Each row is a point on a tangle of strands that fork and nearly touch. The rows are in no order.
In the rows, zero is written as 128.
Two points are linked if the straight distance between their rows is under 168. Some points are linked to none.
Z628: [180 146 129  99 117 109  96  94 158  97 137 110 120 197 106 148 159 194
 136 121 102 107 137  94 163 150  79 168 125 177  98 146 103 116 115 181
 113 153 157 133 118  81 130 128 187 165 130  97 163 141 137 152 150 105
 126 110 126]
Z813: [129 107 157 128 181 150 180 184 129 132 102 140 131 128  90  69 103 130
 143 138 169 161 119 112 174 112 153 149  95 157 169 119 151 135 135 122
 121 155 118 184  88 121 146 131 138  56 177 165 105 116 113  84 117  96
 173 150 141]
Z786: [151 153 116 164 106 102 117 113 101 132 177 159 109 161 120 143 218 107
 124 129  66 135 132 150  86 137 115 100 119 119 155 121  31  71 127 122
 143 108  83  68 133 135 144  91 118 111  74 100 145  94 119 137 139 159
  85 110 158]
Z501: [102 142 133 123 136 138 194 163 159 141 141  97 176  88 195 143 166 128
  99 142 126  86  63 109 112 164 187  83 160 117 148 116 166 130 128 110
  70 112 130  86 120 148 134 133  66 172 137 135 101 156 129 115 112 134
 130  78 156]
Z844: [140  99 150 114 161 132 183 174 155 113 112 145 111 138 117  75 148 154
 151 140 164 126  98 102 195 135 148 136  79 175 175  92 144 125 149 126
 120 161 125 176  86 105 195 144 122  81 184 156 110 105  78  64 117 111
 178 153 155]
Z228: [ 84 117 100 126 140 118  86 124  96 164 152 168  82 120 116 131 138  83
 152 146 112 169 177 146 105 114 114 117 136 107 128 116  62 125 129 134
 207 113  59 110 100  98 162 132 131  85  96 108 124 120 146 123 132 111
 105 139 140]
Z116: [132 115 133 140 151 125 139 168 114 147 138 160 140 157 158 109 108 114
  86 128 108 175 126  88 106  98 139 112 137 180 140 154  81 120 118 162
 142 159 132  81 135 142 115 140 138 120 102 121 149 118 165 146 147 118
 140 152 109]
Z240: [114 163 125 111 162 120 101 172 149 123 118 109 154 129  71 150  47 157
 126  96 191 115 103 128 118 100 143 152 107 143 134 184 113 168 133 121
 130 172 155 176 131 144  88 159 131 105 171 136 156 145 146 128  99 136
 151 148 121]
Z92: [155 114 152 164 124 181 198  78 109  98 149 101 192 144 157 134 147 128
 123 154  85 138  87 136 144 135 143  90 149  79 118  88 198  90 124 127
  81  85 129  89 112 141 144  80 136 150 112 155  99 129 121 168 161 117
 105  73 123]
Z371: [ 95 140 119 140 130 183 213 149 112  95 172  79 153  71 175 106 191 130
 106 171 117 116  99 145 121 171 208  54 163  85 148  92 150  84 157 132
 102  77  81 107 108 146 165  98  73 124 119 149  77 120 136 119 113 123
 103  93 172]
Z5: [ 81 139 122 138 156 138  59 141 103 151 130 139  85 105  73 111 105 122
 173 149 164 141 197 187 137 132 112 130 127  68 165 153  87 134 154  95
 172 102  78 160  82 110 161 151  85  64 108 135 102 130 133 105 128  93
 119 111 163]
Z877: [127  86  95 141 158 124  85  71 126 124 136 123 102 145 145 204  87  83
 141 114 110 209 179 126  88 116  94 119 160 120  76 133 133 111 111 158
 172  99 105 123 101 102 166 133 167 170 104 122 153 184 125 173 178  97
  99 134 132]
Z187: [ 99 163 119 122 155 134 128 186 128 102 159  93 128 123  35 156  62 178
 122 118 180 116  93 129 150 133 171  88 135  98 127 170  59 149 127 131
 130 145 112 189  96 135  93 131 147  88 163  82 159 111 104 122  97 105
 126 175 172]
Z765: [ 56 102 132 156 125 139 148 177  96 136 126 169 106  98 143  73 104 109
 109 161 145 164 143 105 140 114 170 115 141 112 160 107 107 147 142 131
 167 120  66 108 129 120 154 126 126  84 126 124 110  91 132 105 146  97
 154 172 136]
Z863: [ 65 110 132 160 110 144 165 143  84 138 128 167 134  82 160  67 107  81
 108 152 141 141  99 128 119 111 181 117 140  82 184  91 107 151 131 116
 149 105  94  96 158 141 117  97 107  81 114 121 111  66 134 118 138 130
 136 162 119]
Z792: [167  99 163 122 136 125 199 131 137  91 134 149 136 156 152  79 157 160
 141 168 118 116  99 113 189 126 155 134  84 169 140  80 143 127 140 147
 111 160 126 147 121  95 169 119 141  94 157 175 126 107  96 104 124 131
 167 157 109]
Z730: [112 139  88 109 122 106  87  62 106  88 155  98 132 138  91 134  75 171
 107 103 117 124 141  94 142 106 132 165 111 154  71 182  79 160 102 174
 133 119 142 162 132 128 110 114 222 139 137  79 166 110 141 120 141 122
 136 206 145]
Z667: [151 135  99 108  89  62  48 111 137 149 142 147  96 129 141 113 100 123
 176 108 107 172 210 165 124  82 111 158  97 153  94 195 117 153 142 174
 146 134 122 149 142 134 122 159 171  90  88 103 140 136 162 124 108 142
 120 155 104]
Z18: [160 132 142 179 176 190 159 138 109  94 139 110 134 141 125 138 156 112
 105 181 111 160 147 102 126 156 130  55 196 130 124 106 129  29 126 151
 110 118 131  89  95 144 149  94 117 144 129 149 111 164 156 175 162 103
 105  76 155]
Z353: [170 138 133 104 125 146 161 114 139 144 123 120 127 124 184 117 187 111
 105 134 105  57  74 156  95 136  99 197  71 155 147 109 209 129  99 109
  70 168 187  96 136 122 137  92  79 152 128 133 119 179 118 139 114 141
 148  89 105]
Z915: [140  97 148 137  75 111 175  89 116 109 143 162 161 142 164  87 123 122
 141 150 104 124 120 146 155  92 154 136  95 110 136  94 128 136 115 135
 120 104 108 106 163 129 105  97 145 101 108 141 124  90 119 137 119 144
 137 155  83]
Z307: [219 131 162 152 141 127 157 110 140  83 149 116 144 200 117 132 123 120
 150 144  87 146 144  93 143 147 102 110 170 152 102 126  84  53 116 179
  93 130 148  87 105 113 141  90 165 130 122 128 148 141 138 178 160 110
 107 105 118]
Z978: [102 139 101 157 111 108 103 160 162 158 149 144 129 129 146 158 167 130
  91  93 115 139 104 116  78 130 121 104 143 160 137 136  84 112 124 121
 140 116 114  62 164 148 105 162 120 178 109  87 165 108 122 120 156 159
 135 124 143]
Z922: [137  76 145 160 135 161 179 100  91 114  93 133 175 134 159  82  78  99
 122 163 120 144 116  95 137 106 143 118 146 106 154 110 160 142  93 139
 113 141 154 139 133 167  84  98 136 103 142 157 111 106 162 167 142 117
 144 135  84]
Z919: [150 135 151 124 129 147 203 148 157  80 144 109 144 117  91 129 158 172
 133 161 141 104  81 102 170 175 194  90 137 146 121  97 117 124 140 127
  73 142 114 166 114 106 117 116 117  82 160 137 149 106 109 112  89 120
 124 142 155]
Z751: [ 95 158 101 112 135 108  58 128 135 127 114 108 133 119 110 149  66 146
 114  78 160 122 119 123  84  93 117 165 108 153 113 194 118 167 117 138
 138 151 171 161 172 143  90 173 149 132 134 130 169 141 143 123 119 162
 144 155 103]
Z529: [110 146 110 132 142 159 207 173 144 113 150  78 139  72 199 102 199 140
  98 162 131 113  96 104 115 170 172  80 176 106 156 115 168  92 147 147
 103 110 108  99  99 153 180 132  51 189 140 160  68 167 142 103 133 112
 117  77 169]
Z674: [176 119 173  94  79  75  93 126 127 149 126 149 118 154 165  91 110 148
 160 104 114 139 162 132 190  73 121 169  62 155 100 147 157 158 139 165
 137 156 144 149 130 144 135 142 176  82 139 151 112 142 139  81  51 121
 171 179  82]
Z524: [157 144 145 176 115 139 123 107 107 136 176 145 116 150 118 154 187 107
 126 154  64 159 126 136 101 143 124  79 150 100 128 106  83  52 136 133
 138  82  89  56 103 146 171  94 125 134  99 127 131 111 123 166 158 142
  79  79 167]
Z468: [138  76 132 150 117 130 140  79 111 140  87 136 181 146 180 100  65  95
 114 134 113 143 120 108 112 110 116 139 128  88 143 113 164 141  92 125
 107 126 174 125 155 192  73 113 153 134 128 138 120 106 152 182 139 147
 138 138  66]
Z140: [130 157 112 140  73  98 109 108 136 137 164 149 135 107 101 113 153 145
 143 104 116  83 132 196  99 106 131 147  98 110 155 156  77 134 142 109
 122 124 116 117 175 136  87 130  97  78  91 102 141  85 127 105  99 173
 110 151 123]
Z697: [158 149 156 112  84 109  90 131 157 112 131 119 137 138 100 122 119 187
 155 123 157  55 117 197 179 113 123 166  69  93 120 126 163 154 158  86
 134 137 183 163 129 135 123 164 123 119 161 155 141 117  82  57  91 150
 140 150 123]
Z994: [135 110 106 128 152 136  98  79 122 109 102 116 134 147 113 130  54 118
 158 122 141 168 179 112 139 121 120 141 135 147  74 136 133 140  99 152
 136 119 118 169 114 116 106 130 166 129 125 149 136 177 161 158 138 121
 146 138 108]
Z778: [133 106 137 157 182 151 135 195 108 131 106 140 129 137 155 118 172  75
  72 151 125 166 132  94  76 146 118  82 190 151 169 156 117  66 116 148
 144 180 176  69 103 166 156 117  57 159 141 146 117 134 166 170 170  95
 104  87 140]
Z374: [175 105 139 123 121 130 154 139 133 149 121 152 122 160 187 124 180 116
 101 124 102  94 109 133  94 105  72 207  88 160 155 119 181 120 109 125
  98 169 183  82 162 123 126 104 107 166 119 133 126 162  77 154 124 154
 157 118  90]
Z358: [ 53 137  86 108 112  97  78 128 137 130 122 119 102 118 113 160 110 180
 100  80 128 141  94  96 129 124 108 130  97 177  98 148  92 164 105 135
 168 125 129 125 175  92 137 188 166 189 128  71 162 113  89 111 166 129
 159 180 139]
Z678: [100 172 106 117 145 138 111 139 158 120 132  83 134 107  81 188 134 171
 110 114 134 109  94  92 128 170 142  58 169 138  87 152  82 118 129 132
 108 121 114 133 120 119  96 151 132 172 143  78 164 144 133 136 139 119
 120 106 160]
Z509: [ 67 139 107 156 125 125 105 195 154 168 135 154 115  90 154 137 151 117
 119 107 140 102 112 123  77 126 143 103 159 156 153 144  82 139 128  99
 146 128 103  74 152 148 102 169  68 152 125 106 141 120 133  84 158 137
 132 115 141]
Z47: [ 57 141 108 147 157 140  89 225 142 157 115 156  93  85 134 122 115 119
 122 115 168 115 135 108  93 121 139 140 158 153 161 167  81 152 128  96
 152 135 106 102 129 135 129 183  68 131 137 132 135 124 143  80 156 106
 132 133 134]
Z286: [129 102 109 155  76 103 107  87 138 164  98 160 153  85 199 104 136  85
 133 114 104 111 140 177  88  96  91 170 101  86 149 109 179 141 124 114
  85 124 170 110 175 194  90 123 120 137  86 113 119  97 125 147 137 178
 114 126  95]
Z417: [185  97 132 116 187 148 135 135 115 124 106 150 130 179 134 132 123  83
 124 145 107 171 179  93 110 114  90 137 149 173 139 159 135  91 106 172
 132 174 149  99  99 100 151 104 115 130 132 159 127 173 166 197 157  91
 118  77 110]
Z914: [135 159 108 102  99  80  84  48  93 147 169 100  98 143  57 150 107 125
 165 118 112 106 184 162 145 158  81 149 102  96  87 134  77 158 152 138
 174 111 133 172 142  96 142 126 146 106  82  85 124  87 148 129  94 147
  72 155 148]
Z716: [ 37  98 121 151 145 145 135 191 101 146 112 164  90  80 173 101 111 122
 117 145 154 170 171 107 143 109 155 112 150 113 137 114 108 131 135 135
 199 116  74  93 114 110 177 149 119 141 129 132  98 119 132 106 176  78
 135 173 140]
Z283: [121 125 132 155 124 185 191 119 111 100 170  89 164 100 158 118 176 124
 107 166 107 126  90 147 130 148 179  65 154  96 143  81 150  81 142 121
 100  85  91  86 119 150 143  88 109 132 114 138 103 114 127 147 146 122
  96  91 157]
Z794: [136 147 164 118 101  83  84 171 130 151 112 160 120 133 122  91  83 162
 142  87 149 124 142 157 170  71 119 175  62 142 130 159 149 168 153 130
 146 157 179 157 141 167 126 155 154  82 156 165 120 125  99  49  77 136
 172 176  99]
Z461: [131 126 149  71 179 153 166 178 166 131  72  90  86 137  95 146 127 156
 121  98 172  84  76 109 182 160 113 127 114 161 146 135 193 135 159  68
 118 147 135 181 105  89 165 135 122 152 204 142  91 161  67  89  88 131
 175 122 152]
Z820: [101 106  77 136 163 121  82 104 123 125 136 139  93 124 123 179 105 117
 136 124  92 202 161 117  94 115 118 100 158 141  73 133  80 100  99 160
 200 114  88 111 106 102 166 149 159 151 106 102 150 166 122 162 181  94
 105 153 161]
Z637: [141 155 144 117  85  91  76 172 142 131 120 143 117 117 124 112  96 175
 159  88 150  63 119 191 155  87 130 171  68 108 135 139 156 155 171  89
 143 162 205 151 151 157 116 161 124 106 153 156 134 125  81  43 102 166
 155 163 118]
Z954: [141 109 114 100  97 101  54  78 144 146 103 118 117 152 162 143 112 124
 119 101 125 165 168 146 105 146  68 188 100 133  89 126 198 161 123 130
 137  94 157 163 168 111 126 149 178 196 120 137 146 165  94 154 119 164
 133 130  86]
Z10: [121  93 128 150 197 157 157 184  82 136  82 145 136 141 159 111 120  74
  60 146 135 178 145  80  98 136 135  94 185 165 159 164 133  82 116 168
 165 182 177  66 117 143 158 120  85 147 134 131 113 124 150 188 168  74
 125 114 109]
Z521: [112 120 133 113 140 141 177 190 122 129  85 154  92  83 192 104 159  88
 105 130 164  79  74  98 101 136 141 169 129 143 191 116 188 166 109 104
 103 172 154  91 155 134 144 121  53 155 150 141  78 135 121 101 151 109
 129 121 116]
Z835: [157 119 142 127  99 162 142  55 124 128 136 107 191 143 153 127 143 140
 136 129  94 126 102 150 135 127 128 146 122  87 110  94 222 114 125 109
  88  90 128 126 125 132 115 111 147 170 101 143 116 145 127 148 143 140
 117  74 113]
Z328: [155 130 131 124  90 143 125  33 131 140 138  98 180 123 101 133 135 117
 144 124 106 118 126 173 117 138 118 139 135  74  97 107 166 122 125 106
  92  77 125 137 138 141  88  95 141 139  92 133 132 107 157 148 120 159
  77  90 120]
Z407: [120 149  99 109 133 112  59  78 113  85 122  84 137 133  80 145  52 181
 123  96 168 113 143 128 137 105 125 160 111 133  72 193 124 162 122 157
 123 131 161 188 147 143  97 143 185 137 153 125 169 130 134 127 121 150
 136 178 131]
Z747: [164  91 145 135 161 156 163 112  94 122  90 144 171 155 114  85  59 104
 140 160 137 157 151  93 159 108 156 141 128 149 128 120 152 139  96 147
 117 156 135 168 116 153  93  89 158  75 147 167 104 143 182 156 110 100
 160 140 100]
Z32: [140 153 148  94 179 155 156 153 170 116 107  90 139 121  86 168 138 168
 123 121 147  97  97 109 148 169 134 120 142 146 124 144 153 131 139 102
  84 165 119 160 113  97 102 143 104 136 171 131 133 174 131 134  98 116
 141  70 159]
Z508: [115 103 151  95  90 105  98 110 115 141  60 153 114 112 173  86  94  97
 166 127 146 117 177 166 179 125 104 161  96  87 119  99 224 169 136  77
 123 123 173 150 119 159 133 146 120 140 145 192  95 128  96  82 103 122
 161 122  90]
Z382: [ 89 110 138 152  82 127 187 121 107 124 137 162 153 105 165  84 121 105
 118 148 123 116  87 147 126 106 172 125 102 110 172  83 121 156 122 108
 128  98 108 110 169 143 104 102 107  81 123 126 118  62 122 119 119 145
 145 160 100]
Z84: [158 107 166 136 122 127 214 127 121  93 139 152 164 159 181  85 156 130
 123 165 100 119  85 111 154 109 148 127  96 157 135  83 140 116 124 147
 101 149 139 100 156 118 143 114 128 114 143 158 129  98 109 132 132 137
 159 153  86]
Z970: [ 66 152  93 119 117 109  88 132 147 153 143 114 119 104 118 174 138 169
 102  80 134 130  89 121 100 140 104 112 121 156 109 136 113 148 127 120
 149 103 104 100 171 117 132 185 134 208 123  80 160 124 106 116 161 148
 137 132 147]
Z369: [135 107 133 121 103 120 129 143 126 148 101 179 112 142 187 110 155 110
 112 111 112  99 122 136 113  91  89 205  96 162 156 109 173 150 126 130
 121 161 167  83 166 119 116 135 117 167 128 135 116 153  78 113 126 150
 157 121  73]
Z173: [188 148 149 132 127 152 158 107 159 106 133  91 173 177 134 161 146 139
 102 119 107 122  85 103 120 148 111 117 152 139 115 108 155  93 115 135
  58 124 162  96 128 138  93 105 150 186 114 125 154 154 132 175 130 140
 114  78 134]
Z615: [ 55 137 111 150 185 151  92 217 135 138 119 137  89  91 104 126  93 143
 148 116 185 137 144 115 110 122 131 127 154 119 158 162  84 143 148  88
 155 123  91 142  98 134 152 180  78 114 142 136 125 138 136  84 161  85
 135 137 158]
Z31: [ 98 156 127 111 146 110 146 206 152 117 149  99 121 115  57 183 111 201
 115 132 173  79  92  92 165 171 166  58 151 120 103 164  64 132 147 158
 116 157 116 207  96 121 119 160 108 134 163  63 159 110  93 110  93  98
 132 142 180]
Z823: [ 89  84  86 153 141 119  75  87 121 160  77 132 112  94 179 160  86  51
 128 111 127 191 177 148  64  97  83 143 134 103 123 151 158 151 105 142
 148 108 139 134 139 153 138 150 149 167  94 138 148 138 137 172 162 131
  92 120  92]
Z928: [108 105 141 157 183 187 130 168 112 102 108 129 104 101 118 101 137 126
 146 177 154 155 177 131 151 141 122 128 187 104 158 117 142 118 116 132
 129 144  89 151  72 110 158 111  87  98 146 169  81 168 188 142 160  86
 131  97 148]
Z329: [152 124 145 129 195 191 172 143 148 104 109  93 138 114  88 141 149 157
 150 148 160 114 118 126 171 166 146 118 165 134 129 118 158 114 148 101
  76 140 111 182  84 104 114 117  89  95 156 162 107 175 153 128 117 105
 130  76 170]
Z439: [ 86 141 133 132 134 152 144 178 130 141  89 143 109  61 177 111 122 105
 135 131 172  84  87 110 106 129 132 163 164 100 187 138 175 179 105  79
 101 140 132 120 137 160 116 144  53 148 152 152  77 134 146  88 149 102
 123 106 121]
Z767: [120 128 162  79 147 136 143 166 152 130  79 131  91 142 118 111 125 143
 119  99 157  80  81 108 171 125 109 159  92 162 156 103 180 163 144  69
 140 142 143 142 137  91 157 145 124 150 177 165 108 134  64  49 102 138
 184 140 106]
Z609: [159 138 125  86 101 125  48  69 128 137 112  89 132 166 136 142 126 166
 100 108 127 117 139 126 143 161  64 195 114 137  81 126 212 157 118 121
 131 111 174 175 154 103 123 131 196 199 151 147 136 157  89 133  96 176
 145 133  85]
Z588: [106 177 113 130 114 138 145 124 133 146 166  77 143 100  92 173 192 135
 101 119  97 129  78 119 109 172 183  49 167  96 108 119  91  93 147 113
 136  91  91  91 118 148 119 108 130 150 100  86 140 104 136 123 108 151
  75  78 184]
Z200: [ 84 138 132 143 180 159  87 184 119 143 103 127  96 100  80 115  72 137
 178 126 199 148 172 174 137 106 117 141 130  94 162 170  99 143 144  90
 148 108 109 171  77 130 141 179  92  98 137 148 112 154 126  94 155  86
 139 132 159]
Z405: [152 138 145  81 119 132  62  91 136 122  95 100 113 172 105 138 133 179
 122 113 137  88 126 133 171 156  73 181 105 146  92 137 192 156 137 109
 149 133 165 178 128  90 122 155 162 176 159 142 126 167  81 113 101 154
 155 122 105]
Z641: [139 107 118 150  88 105 147  85 100 146 155 162 154 136 153 108 152  75
 101 110  94 145 119 167  75  99 124 122 123  95 170 121  68 120 118 116
 129 111 122  85 166 182  87  71 127  91  57 102 129  64 147 148 120 181
  99 141 107]
Z690: [126  96  97 128 104  89  73  94 140 164 105 157 126 127 184 153 109  81
 126 103 114 169 178 157  78 107  70 170 115 114 113 127 178 141 127 146
 130 105 147 141 174 135 126 147 159 177  92 128 151 140 118 161 141 158
 117 124  84]
Z305: [168 153 130 118  79 118 116  40 126 121 142  95 156 137  68 133 131 126
 144 112 113 110 152 171 125 140 123 154 126  84 100 134 118 123 128 134
 107  91 124 146 153 120  84  84 145 125  86 119 143  85 156 144 114 158
  70 124 130]
Z480: [146 103 115 158  96 106 107  60 122 177 128 142 147 100 158 126 136  62
 133 121  88 143 155 174  72 105  98 135 128  79 139 124 133 122 123 111
 112 105 146 120 155 192 105  98 127 124  56 119 127  77 159 167 131 185
  75 116 109]
Z436: [117 155 142 129  91 132 170 135 162 123 168 125 160  95 140 144 172 152
 141 130 124  44  64 190 114 138 166 123 101 121 130 121 130 154 123  95
  71 121 115 114 134 125 119 131  84 102 126 127 139 130 100  93 105 152
 113 131 129]
Z410: [146 136 122 144 109  85 132  96  80 147 176 177 119 171 149 130 165  69
 121 125  77 158 155 149  97 107 117 116 122 102 159 118  44  90 122 151
 156 119  80  73 146 132 139  79 132  86  66 101 121  85 127 136 122 159
  93 143 123]
Z612: [135  98 123 110  79  79 135  67 112 139 150 145 124 156 137 119  99  95
 178 128 119 158 181 133 155 100 117 128  98 101  86  88 150 153 142 136
 189  92  99 136 135  95 130 121 175 109 117 110 129 121 139 145 118 122
 127 166  96]
Z68: [ 93  85 106 138 149 143 112  67 106 149 111 119 110 110 162 202  94  68
 125  93 120 210 153 131  84 105  84 131 151  84  92 113 187 125 120 134
 179  85 114 131 125 128 173 132 164 188  98 124 126 169 126 175 174 126
 102 123 125]
Z495: [138 151 119 113 100 103  95  55 111 127 156 114 124 134  53 133 116 141
 154 117 118 107 162 161 139 146 115 139 120 100 112 131  89 139 134 136
 141 106 102 150 136  97 109 100 157 110  97  99 134  94 154 133 110 134
  86 135 135]
Z193: [108 142 130  71 196 156 146 182 156 137  81  89 100 119  90 170 117 153
 118 109 179  98  98 102 139 162 116 135 131 163 141 159 154 144 153  82
 111 147 123 162 114  83 145 139  99 156 186 136 101 191 112 129 110 117
 159  96 157]
Z606: [ 96 129 144 160 117 162 150 169 106 109 108 149 112  50 170  71 148 109
 145 154 177 110  99 148 117 136 150 164 156  74 191 119 153 171 117  96
 103 129 115 141 113 157 153 128  49  92 141 166  72 111 150  95 153  85
 114 124 131]
Z363: [134 154 131 140  90 120 147 126 151 104 165 133 161 122 134 115 165 156
 131 129 127  70  96 192 109 115 168 137 103 122 150 139  90 142 115 106
  88 128 122 122 159 137  89 111  82  63  97 119 137  90 121 106  87 155
 121 149 116]
Z167: [176 123 122  93  83  58  59 122 143 139 136 150 101 159 175 102 111 127
 193 113 109 153 209 143 171  90 110 165  74 160  93 163 165 160 155 159
 139 142 152 154 123 129 123 159 168  92 118 127 127 154 149 109  75 124
 144 154  99]
Z178: [134 118 139  83 130 125 137 175 149 145  80 157  90 132 146 112 146 120
 111 111 136  69 100 116 130 115 118 191  80 195 159 117 185 152 138  92
 138 164 161 111 151  98 147 119 109 139 161 157 111 148  84  85 107 144
 175 135 102]
Z809: [128 135  93 122  84  76  63 111 129 155 157 168 103 133 111 118 132 143
 156 102  95 142 184 162 116  85 102 154 100 145 120 170  76 153 133 167
 162 125 107 133 147 117 124 161 165 101  87  92 140 113 138 111 128 148
 126 149 113]
Z196: [118 162 123 127 171 135 125 182 126 108 137 101 154 126  43 148  42 155
 135 109 186 130 102 130 122 108 170 126 132 118 131 185  82 161 124 127
 126 158 134 190 109 142  72 134 144  88 170 124 160 125 136 125  86 123
 143 159 146]
Z655: [143  88 137 128  75  96 156  98 117 123 153 172 137 165 160  95 117 108
 163 154 103 151 158 132 164  81 127 135  97 104 117  96 141 144 139 150
 155 110 101 116 131  94 142 122 159 104 127 122 129 120 110 143 130 127
 134 155  81]
Z42: [120 158 145 125 124 129 164 141 176 133 152 112 162 103 166 149 169 143
 122 130 124  75  63 142 115 146 151 118 124 144 136 125 147 141 114 104
  70 130 129  98 136 124 116 147  82 152 134 129 132 154 117 113 121 147
 127  91 137]
Z586: [126 174 102 148 155 163  85 122 141 120 130  83 129 122  91 187 155 135
 103 115 115 157 109 102  94 165 139  62 195 141  93 137  84  71 120 131
 109 111 121 108  92 148 105 129 154 171 125 113 151 167 157 168 152 129
  97  67 169]
Z948: [143 127 142 105 157 141 206 181 171 104 141 102 141 114  77 140 147 187
 147 137 177 100  74 110 187 176 183  99 141 121 129 116 120 114 140 128
  78 153 118 205  88 113 131 140  98  81 183 122 139 119  82 105  71 117
 125 139 174]
Z219: [143  99 141 137 198 182 149 147 124 103  92 127 133 118  97 115 132 130
 152 168 153 142 163 120 153 136 133 134 153 150 150 118 153 112 121 127
 108 162 122 169  85 107 138 106  95  88 145 181 102 171 181 145 151  86
 153  83 151]
Z516: [ 93 131 112 135 127 107  70 114 108 162 135 166  97  98  94 116 121 103
 167 151 134 141 188 172 115 119 116 128 121  96 147 138  85 145 147 120
 173 102  79 135 118 107 144 141  98  72  94 125 120 117 145 116 120 119
 108 105 127]
Z518: [ 77 174 104 123 147 114 124 175 154 127 135  90 124  91  82 183 121 173
 105 129 149 105  93  77 130 174 170  35 164 134  89 161  50 118 127 154
 141 131 115 163 120 135 114 169 109 154 154  68 165 135 122 118 109 100
 143 139 171]
Z341: [135 114 139  92 137 131 187 186 125 131  89 164  84 105 175  97 170  93
  98 125 146  60  73 104 116 123 142 180  91 183 173 100 191 152 130 101
 110 161 156  93 152 111 160 110  72 155 161 148  88 131  80  88 133 129
 159 142 108]
Z220: [138 140 130 126 101 124 170 118 119  92 140 112 136 157  84 101 102 179
 109 140 134 127 105  82 184 140 183 105 128 146 102 123  92 134 120 153
 120 131 121 143 136 107  88  94 190 110 149  94 152  80 138 121 123 115
 150 184 132]
Z988: [ 92 135 107 133 146 122  92 115  84 152 180 159  71 131 108 160 157  86
 122 155  77 169 184 110  92 148 134  89 156 102 117  96  42  64 118 130
 212 122  55  93 105 109 172  95 149  97 109 105 118 123 137 153 145 110
  94 131 168]
Z617: [141 144 128  96  72  60  88  58 109 156 164 117 100 128  97 141 133  94
 199 121 121 135 208 174 161 160  78 151  98 100  74 102 146 178 169 106
 175 102 132 167 150 104 145 157 140 123  76 100 124  94 136 127  84 166
  90 145 133]
Z452: [163 140 157  96  85 118  68  94 141 112  99 106 140 161 100 125 112 194
 148 116 151  68 141 174 202 137  97 153  90 112  97 131 191 153 145  98
 151 129 170 184 123 116 132 160 158 143 166 153 132 131  80  83 101 153
 153 143 119]
Z569: [166 166 129 143 148 164 117 121 152 107 121  77 144 168 114 198 143 136
  88  91 115 163  96  83  89 161 114  86 182 145 108 130 134  87 125 147
  85 116 155  98 103 143 102 122 168 205 115 110 155 159 139 185 155 141
 113  84 152]
Z550: [130 115 133 101  72  73 122  58 112 168 151 129 104 135 136 134 126  79
 194 124 123 152 186 157 154 122  80 137  96 100  80  78 159 164 157 115
 198  87 120 147 146  93 144 149 149 130 101 103 126 109 128 138 112 147
 110 148 109]
Z939: [145  96 167 136 158 147 169 149 113 130 104 149 146 140 118  70  90 117
 132 142 151 161 132 105 159  96 159 154  98 153 148 127 148 153 119 137
 129 163 121 165 107 138 128 114 149  64 160 173 112 131 153 106 107  96
 168 149 114]
Z34: [229 142 163 112 150 131 164 118 160  76 120 107 153 193 112 142 170 138
 120 138 104 116 117  99 125 149 107 129 130 179 118 123 107  66 121 159
  80 143 165  99 124 114 123  99 144 137 122 135 158 151 144 182 144 120
 118  86 137]
Z802: [156 136 140 129 135 137 208 145 149  90 134 106 152 139 104 118 138 149
 103 157 144 127 103  74 164 166 194  71 139 164 120  98  93 102 131 153
  91 136 128 145 129 121 102 114 141  97 154 124 156 108 136 129 105 117
 139 148 148]
Z302: [130 133 117 114  98 105 126  85 118  97 150 120 130 158  89 120  92 186
 120 121 113 125 125  89 176 126 144 134 119 150  80 140  82 156 108 173
 137 114 123 150 129  99 108 110 221 123 133  84 147  92 134 126 135 111
 156 189 127]
Z785: [122 122  99 148 129 105  89 115 111 142 171 149  74 142 107 176 141 114
 136 143  66 185 158 106  90 142 110  80 162 129  76 127  43  56 123 154
 195 110  92  89 100 114 189 126 159 137 108  94 145 126 113 166 171  95
 100 141 163]
Z762: [140 131 136 162 189 175 147 178 112 113 121 103 132 141 141 137 175  92
  68 165 131 157 137  84  93 158 136  40 197 135 141 131 107  33 123 142
 126 147 167  90  94 165 153 120  78 169 147 145 116 161 171 168 147  97
 110  74 156]
Z929: [123 158  89 142  87  87  77 117 131 152 172 155 111 114  92 134 173 145
 133  95  96 104 155 178  85  98  99 139 116 133 139 174  43 127 122 133
 151 133 112 102 159 134 105 140 133 100  79  75 155  99 144 114 128 185
 101 137 130]
Z112: [130  92 124 134  85 117 121  78 125 158  85 147 169 110 189 107 105 102
 119 123 112 118 113 140 105 106  96 165 107  93 144  90 195 145 105 106
  96 119 171 117 179 185  85 135 137 156 119 130 120 104 123 137 131 161
 137 130  72]
Z526: [192 142 150 172 133 143 135 113 127  90 162 132 132 179 123 144 150 112
 127 162  77 159 146 109 122 151 122  72 179 129 111 122  80  42 122 152
 107 106 125  71  89 131 156  86 138 130 112 138 139 134 124 176 161 116
  90  91 136]
Z79: [102 112 130 135 160 172 154 157 136 139 106 103 131 117 152 137 126 121
  92 137 139 142 111  93 112 139 126 101 174 145 155 105 151 120 117 120
 112 141 128 101 126 124 117 133  97 172 146 147 108 154 151 153 157 109
 147  84 129]

A fork is a point with three links. Follow the links from the first point to the second and name the forks in between, in order.
Z18, Z939: Z526
Z353, Z439: Z178
Z283, Z813: Z915

A fork is a point with three links, a tip a point with one. Leave the first point through the second and follow the links. Name the first fork or tip that comes.
Z495, Z914: Z915
Z200, Z615: Z358
Z586, Z678: Z948
Z767, Z461: Z928
Z84, Z792: Z526
Z928, Z219: Z178

Name the points in between on the shortest way along the links from the first point to the second, in order.
Z112, Z678: Z286, Z480, Z641, Z410, Z786, Z524, Z526, Z307, Z34, Z173, Z569, Z586
Z948, Z240: Z919, Z802, Z220, Z302, Z730, Z407, Z751
Z863, Z495: Z382, Z915, Z655, Z612, Z550, Z617, Z914
Z439, Z329: Z521, Z341, Z178, Z767, Z461, Z193, Z32
Z47, Z609: Z615, Z200, Z5, Z516, Z228, Z988, Z785, Z820, Z877, Z68, Z823, Z690, Z954
Z835, Z939: Z328, Z305, Z495, Z914, Z617, Z550, Z612, Z655, Z915, Z84, Z792, Z844, Z813
